Points, in no order, along strands that fork and pass close to each other.
Points whose rows are less than 49.9 apart are linked; no others are. Some points are linked to none.
(455): [  4  12  -8 -14 -14 -12 -14  11  11 -19 -15  20   3   7 -32  18   6 -35
   8  31 -11  -2  -5  15  10 -12]
(117): [  8   3   0   0  -7  10   1 -13 -12  -5  10  -3   6  -3  23   3   6   8
  -8 -10 -21   3  -2 -10  -2   6]
(302): [ 16 -14   0  -4  22  -3 -30  18   2   5 -24  -6 -16 -14  -3   1   0   9
  13   0   8  10 -10  -7  16  -5]
(48): [-17  -9  18  19  17   0  -1  11   9   7   9   8  -7 -17  16 -16 -10  -3
 -10  -1  12   4  26 -12   5  20]
(639): [-15  -5  10  11  10  26  16 -24  -7  20   8 -12  30  -1  -6 -13   9   2
 -17  13  15  -9  -6   0  15   3]
(433): [ -8   1  -1  10 -11  24  32 -25 -10  16  25  -3  21   5   9  14  19  13
  -1 -15  21  -9   1  10  17  -5]
(839): [ -4 -13  23  16  -4  10  21  -1 -10  10  14 -15  10  11  25  14  18  12
  -5 -17  11   2  17   2 -12 -18]
(6): [ -8 -13  -5  11  22   5  -3  18  -5   6   9   2 -13 -18  13 -14 -13   7
  -6  -1  -5  13  12 -22  13  26]
(357): [ -6  17  -1  -7 -17 -31  11  32  -1 -29 -19  21  -5  23 -24  -2 -11 -21
  -2   1 -14  -7   5  15 -20 -14]
(237): [ -3  -3 -14   7  -3  22  25 -18 -18  13  37   5  12  -5  19  12  14  13
   4 -22   7  -6  10   8  30  10]
(11): [ 17  -5  -3 -31  -7 -13 -17  19  10 -29 -21   2  -4 -19 -13  10  -2 -31
  15   6 -23  -4 -11   4  -1 -12]
(493): [-20  -7  19  25  14  18  14  -5  20   8  19  12  11 -28  18 -13  10 -22
 -12   3  10 -21  32   1   1  10]
(691): [-20 -14  29  21   9  20  10 -10  14   9   5  -7  18 -11 -12 -21   4 -20
 -20  24  24 -16  11  -4   1 -12]
(566): [ 20  -5  -9 -19   0  -9 -21   1 -10 -24 -20   3   9  -1  -8  -4  -7 -18
   5   6 -28  -4 -15   0   5 -14]
(512): [-21 -10  30  23   7  16   8  -2  11  18  15   6  15 -12  28   2  21 -14
 -11   9   8 -14  31   5  -1  -2]
(313): [-11  -4  27  19  -1   8  15 -13   0  20   0 -21  16  16 -10  -2  10   8
  -8   1  25  -8   4   3 -21 -25]
(919): [-17   1   9  25  25  19  16 -12  13  14  25   6   5 -19   3 -18  -2 -17
 -10  10  17  -9  25  -1  20  23]
(826): [  5   6  -3   4  13  17 -13  -6  -6  21   2   4   1 -10  12  -2   6  14
   6  10  -1   8  -4  -7  23  11]
(153): [ -2   1   0  15  -4  10   2  -8   6  20  14   0  -3   5  15   4   2  13
   4   1   7  18  12  -9 -14  22]
(172): [ 28  -9 -25 -20  10  -5 -17   9  14   0 -26   3   5  -1 -25  14   9  -4
  37   4  13   1 -21  13   2 -14]
(892): [ 30 -11 -39 -19  18   3  -9  12  11 -11 -16  11  12  -1 -23   6   5  -9
  28  12  15   7 -20  14  23  -7]
(492): [ 10  -2   7 -21  -6 -14 -23  -7 -10 -16 -15 -11   6  11   4  -6  -6  -9
  -8   2 -32  -5 -13  -1 -14 -20]
(865): [  4 -12  -9   3  -1   7   7   5 -13  -1  17   1  -6 -12  27   5   1  12
  -4 -20 -18  10   7 -14  -1  20]
(976): [ -3 -16 -21  -1 -14 -18  10  19   1  -3  -5   7 -38 -11  -3  14  -4  24
   0 -33   9  10  -3  -8 -13  14]
(121): [ -3  16  13  -9 -29 -11   5 -19   1 -19  11  -5  -1  12  12  11   8 -10
 -19  -5 -24  -7   1   9 -22  -7]
(713): [-12  -8  19   6   4  13  -2 -24  -8  15  -1 -20  33  10   0 -15   7   0
 -21  14  -3  -3  -4  -5  -6  -5]
(993): [ 12 -15 -32   1   2  10   2   2  -5  12  22  10 -18 -25  18  20  15  23
   4 -19  -2   3   1  -2  32  23]
(623): [ 14 -15 -22 -18  -8   5  -8   7  12   0  -4  -4 -23 -30   8  17   7   9
  10 -11 -15  12 -13 -15 -13  23]
(629): [  3   1  -8   7 -15  13  10 -16  -5  15  21   1   4  13  29  22  17  14
   5 -11  -1   8  13   7 -15  12]
(621): [-13 -19  28  23   8  20  14   5  -2  15  15  -6  12  -2  26   8  17   0
  -7  -8  15  -3  31   0   3  -9]
(379): [ -6  17  14  -8 -17 -27   8   5  -6 -19 -11  -5  -3  23  -5  -3 -10  -1
  -7 -12 -11 -12  -4  14 -32 -24]
(741): [ 19  -2 -24 -23  -7   5 -11   2  11 -12  -9  -2 -11 -20  -6   9   1  -7
  14  -2 -18   7 -17  -9 -13  15]
(760): [ 12  14  -9  -4 -19 -11  -6   0   7 -14  -6   4 -21  -7   1  22   8   5
  10 -17  -5  -2 -11   7  -2  -1]
(638): [ -8  -6  24 -16  -8   3   5  -5  -2   9   7 -20  16  15  25 -11  -6  11
 -14  13 -19   8   8  -6 -40  -6]
(744): [  9  13 -17  -8   1   4  -4 -19 -11 -19  -1  10  16  10 -17  -7  -3 -11
  -5   3  -5  -2 -18   5  24   0]
(549): [ -2 -11 -20  11   7  16  11  -4 -15  22  34   7  -2  -9  22  12  12  18
   7 -14   5   3  16   1  31  22]
(197): [  5   4  11  -1 -14   0  -2 -22  -9   3   5  -8  11  11  23   8  11   8
 -11  -6 -20  -1  -5   4 -15 -11]
(763): [-14   3   4  17  25  27  17 -20  -4  21  20  -3  20  -8   0 -18   3   0
 -12  18  12  -6   5  -1  30  15]
(832): [-12  -6  19   1   0  -5   4   0  -2   9  -5 -12  20  28  -8 -18 -15  -1
  -2  13  11   8   6  -4 -29 -11]
(386): [  2   4  15  11   2 -13 -21  -1   8  23 -13  -5 -10  24  -2  -2  -3  12
  14   9  10   5   2   4 -17 -16]
(886): [-10  -5  18 -18  -6 -20  10  22 -16 -20  -9  -9   4   5  13 -14 -27  17
  -6 -20   1   0   3 -11 -13 -13]
(877): [ -2 -10 -11  12   8   2  29  -3 -14  -5  22 -11   1  -3 -13 -11 -21   4
  -3 -18  17   8  10 -13   0  13]
(368): [  6  -5  10  -9  -3 -21 -21  11   7  16 -21 -12 -19  24   6   1 -13  20
  14  10  -8   3  -3   7 -35 -21]
(490): [ 12  -2 -14 -22 -10  -9 -10  10   1 -17 -14   1  -6   1  -4  -3 -15  -2
  11  -1 -14  11  -9  -6 -28   3]
(598): [-14 -13   6  14  16   6  26  10  -5   2  14 -13   5  -3  -6 -19 -26  -1
  -5  -5  23  10  20 -19  -3   9]
(356): [ -2  23  -9 -23 -14   2  -9   6  14 -13  -3  13  -4 -11 -29  19   8 -33
  10  31  -9  -6  -7   7  32   1]
(613): [ -3  27   5  -7 -23  -7  -5  -1   5 -19   3   9 -13  -7 -16  18   3 -21
  -8  17 -18  -2  -1   2  21   1]
(632): [ -4   5  12  -7 -10 -11   8   1  -4  -3  -6 -15   4  25   3  -8 -13  13
   0  -7   0   5  -2  -1 -38 -13]
(959): [ -4 -14  13  -3  10 -11  -2  23 -16 -13 -10 -10  -5  -2  13 -17 -22  15
  -6 -17   0  10   1 -15   4  -2]
(794): [-19  -1  26  15  24   9  -7  -9  10   9  -3   4  20  -7  -2 -30  -4 -29
 -18  22   5 -14  13   0   5   0]
(350): [ 13 -11   1 -15  -6 -15 -20  15  14  10 -23 -14 -25  -1   4  14  -1  21
  20  -2  -4   8 -14   3 -29  -7]
(514): [ 19  -7 -16 -13  31  11 -19  13   2   4 -14  -6  -9 -27  -2  -1   6   5
  15   8   5   3 -18  -9  37   9]
(89): [ 14   8 -38 -14  15  11   0  -2  -6 -18  11   3 -11 -29  -3  -4   3  -1
   0  -5 -18 -10 -16  -5  44  15]
(393): [-17  -3  32  14   8   4 -17 -20   5  31   1  -8  21   5  11 -11  10  -5
 -18  25  -9 -11  11  -1  -8  -3]
(596): [ -8  15  -1   6  -5  14  20 -27  -9  11  14   1  14  14  -8   1   6  16
   4  -9  28  -7 -17  13  26  -6]
(606): [ 11 -19 -13 -21  -4  -7 -12  13  19   6 -24 -11 -27 -19  -4  18   7  15
  18 -10   3   9 -15  -6 -27  11]
(916): [ -2  -2 -18  10  28  17  -8   6   2  22  10  10 -13 -27  17  -2  11  15
   3  15  -7   3   4 -10  34  29]
(647): [-19 -11  34  25  -1  14  13  -5  15  18   4 -15  17   3 -14 -10   8  -8
 -12  17  31 -12  12   0 -15 -21]
(261): [  0  -6  20 -23  -6 -14 -15  -8 -10   4  -6 -16   9  18  20 -13 -12   7
 -13   8 -29   1  -4  -3 -30 -19]
(742): [-14  30   4   9 -22  -7  23 -22  -3 -12   5   4   9  13 -21   9  12  -7
 -13 -12  14 -20 -10  20   6 -17]
(322): [ 20   4 -31 -10   7   4  -6  -6  -3 -14 -11  13  10  13 -20   0  -3  -5
  16   9  10   7 -19  11  22  -4]
(257): [ -8  27   2  11 -18 -22  23  14  -1 -22   1   7 -18   7 -15   9  -5  -7
  -7 -26  -2 -12   7  11 -16  -8]
(756): [-17   0  20   8   5  -4 -11  -2  15  17  -4   4   9  17  -4 -23 -15 -14
  -3  26  11   2  19  -3 -27   4]
(27): [ -6   4   6   8  15  -1 -24  -2  13  16  -9  12   5   7  -5 -20  -9 -14
   4  30   9   6  12  -5  -3  11]
(395): [  5   5 -14   2  21  13 -17   1   4  17  -4   8  -3  -2  -5 -13  -6   1
   8  23  10  10  -2  -6  17  17]
(543): [  6  18  -9 -11 -13   1  -5  -4   1 -23   8  11 -11 -22  -5  14   4 -19
  -8   3 -25  -8  -6  -3  30   8]
(445): [ 10 -16 -27  -3  18  13 -10  11   1  15   7   1 -19 -37  14  14  16  18
   7  -6  -6   5  -8 -15  30  24]
(824): [ 11   3 -17 -11 -14 -15  -5   8   3 -33 -12  26  12  18 -26   3  -4 -36
   1  20 -13   1  -3  14   4 -10]
(977): [ -2   3  19  17 -11   0  18 -14  -6   8   5 -15  10  16   5  11  16  15
  -5 -18  14  -8  -1  10 -17 -23]
(817): [ -7  27  -8   6 -12  -4  11 -25  -6  -2   0  10  11  22 -22   2   5   3
   1 -11  20 -14 -21  22  15 -16]
(135): [-14  27  12  16 -23 -11  32  -5   0 -13   3  -2   2  13 -22   8   7 -12
 -15 -21   6 -22   2  15 -14 -20]
(347): [ 13  15 -10   3 -11 -11  -7   0   4  -1 -16   0 -17  14 -11  12   4  12
  16  -9   5  -2 -15  10 -15 -10]
(315): [ 15  -1 -22  -7  -5  -9  -2   5  -4 -23 -14  17  15  26 -21  -3  -9 -16
  10   7  -5  11  -8  11 -15 -10]
(457): [  2  13  -1   1 -12   1   8 -10  -9 -24  21   8  -5 -16   7   6   0 -15
 -15 -14 -22  -8   0  -4  24   4]
(32): [  6 -18  -3   6  14  -8 -11  23 -10  -5 -11  -3 -23 -13   6  -2 -12  19
  -1 -17  10  12  -4 -13  16   5]
(622): [ -2  21  10  -6 -23 -19  -4  -9   1 -22  -6   2  -4  19 -11   7  -3 -17
  -8   0 -15  -7  -2  12 -18 -12]
(508): [ -4  11  21  17   3  -4 -23 -12   7  32  -6   2  -2  16   8   3   8  17
   7  12  15   0   2   7   3  -9]
(288): [ 11  -8  -8 -32 -11 -23  -9  26   9 -30 -25   3 -15 -13  -7   4 -12 -10
  15  -6 -16   2 -10   1 -19  -4]
(751): [ 19   4 -36 -24  25  15  -5  -1  -1  -6   0   0  -3 -21  -8  -9   4   3
  12   6   3  -7 -23   0  50  12]
(75): [ 13   3 -21   1 -12  -2   1  -1   0  -4  11   6 -21 -15   6  25  10  18
   9 -26   7   2  -6   1  20   8]
(193): [  7   3  -9   3  11   4   5 -11 -16  -8  -2  -1  17  17 -15 -14 -14  -6
  -4  -1  11   8  -5  -1   7  -2]
(672): [ 14  -1 -25 -14   3   0  -5   4  -4 -24   7   4 -16 -33  -2   4   0  -8
  -1 -11 -24  -1 -12  -9  25  14]
(464): [-12  26   4   1 -20 -29  15  36   3 -21 -15  14 -31   9 -21   8  -8 -11
  -3 -10  -9 -14   7  11 -19  -9]
(720): [  9   2 -16   4   4  -9  11  -2 -13 -19 -11   8  18  31 -25 -11 -12 -11
   1  -3  13   6  -5  12  -6 -13]
(814): [-10 -24  -5   9   6   0  11  15  -7   4  16  -1 -15 -13  18  -4 -10  18
  -6 -17   2  16  15 -18   1  27]
(241): [ 18   0 -20  -6  -1 -13  -7  16   4  -6 -25   7 -12  11 -23   7   0   4
  25  -7   7   3 -12  13 -14 -11]
(539): [-23  -7  31  11   8   3  14  13   6   7   6  -5   6  -2   5 -18 -18   0
  -5   3  18   4  22 -12 -14   6]
(190): [-11  -4  19  -6  -1  -4  -7   6   4  12   2  -9   1   5  25 -11 -12  10
  -1  12  -9  14  14 -13 -30  11]
(282): [ -2  -6  -6  -3   1   6 -13   8   9  14  -1   1 -15  -3  11  -6  -8  10
   3  10  -5  21   7 -17 -20  26]
(755): [ -6  -3  32  13   5   0 -25 -20   0  33   0  -8  10  13  18   0  14  11
  -6  14  -5  -4   2   6   3 -14]

A fork is a point with three links. Follow the links from the first point to the second and name the forks in between, in order.
(596) / (814) | (993)
(302) / (322) | (543)
(672) / (549) | (543) (993)

Name the points in between on the shortest way along the links from the first point to the second, in order.
(75) / (379) | (993) (445) (916) (826) (395) (27) (756) (832) (632)
(919) / (282) | (763) (639) (713) (393) (755) (508) (386) (368) (350) (606) (623) (741) (490) (288) (11) (566) (492) (261) (638) (190)
(257) / (172) | (135) (742) (817) (596) (433) (237) (549) (993) (75) (760) (347) (241)
(457) / (549) | (543) (613) (356) (455) (824) (315) (720) (193) (744) (322) (892) (172) (241) (347) (760) (75) (993)
(117) / (877) | (865) (814) (6) (48) (539) (598)
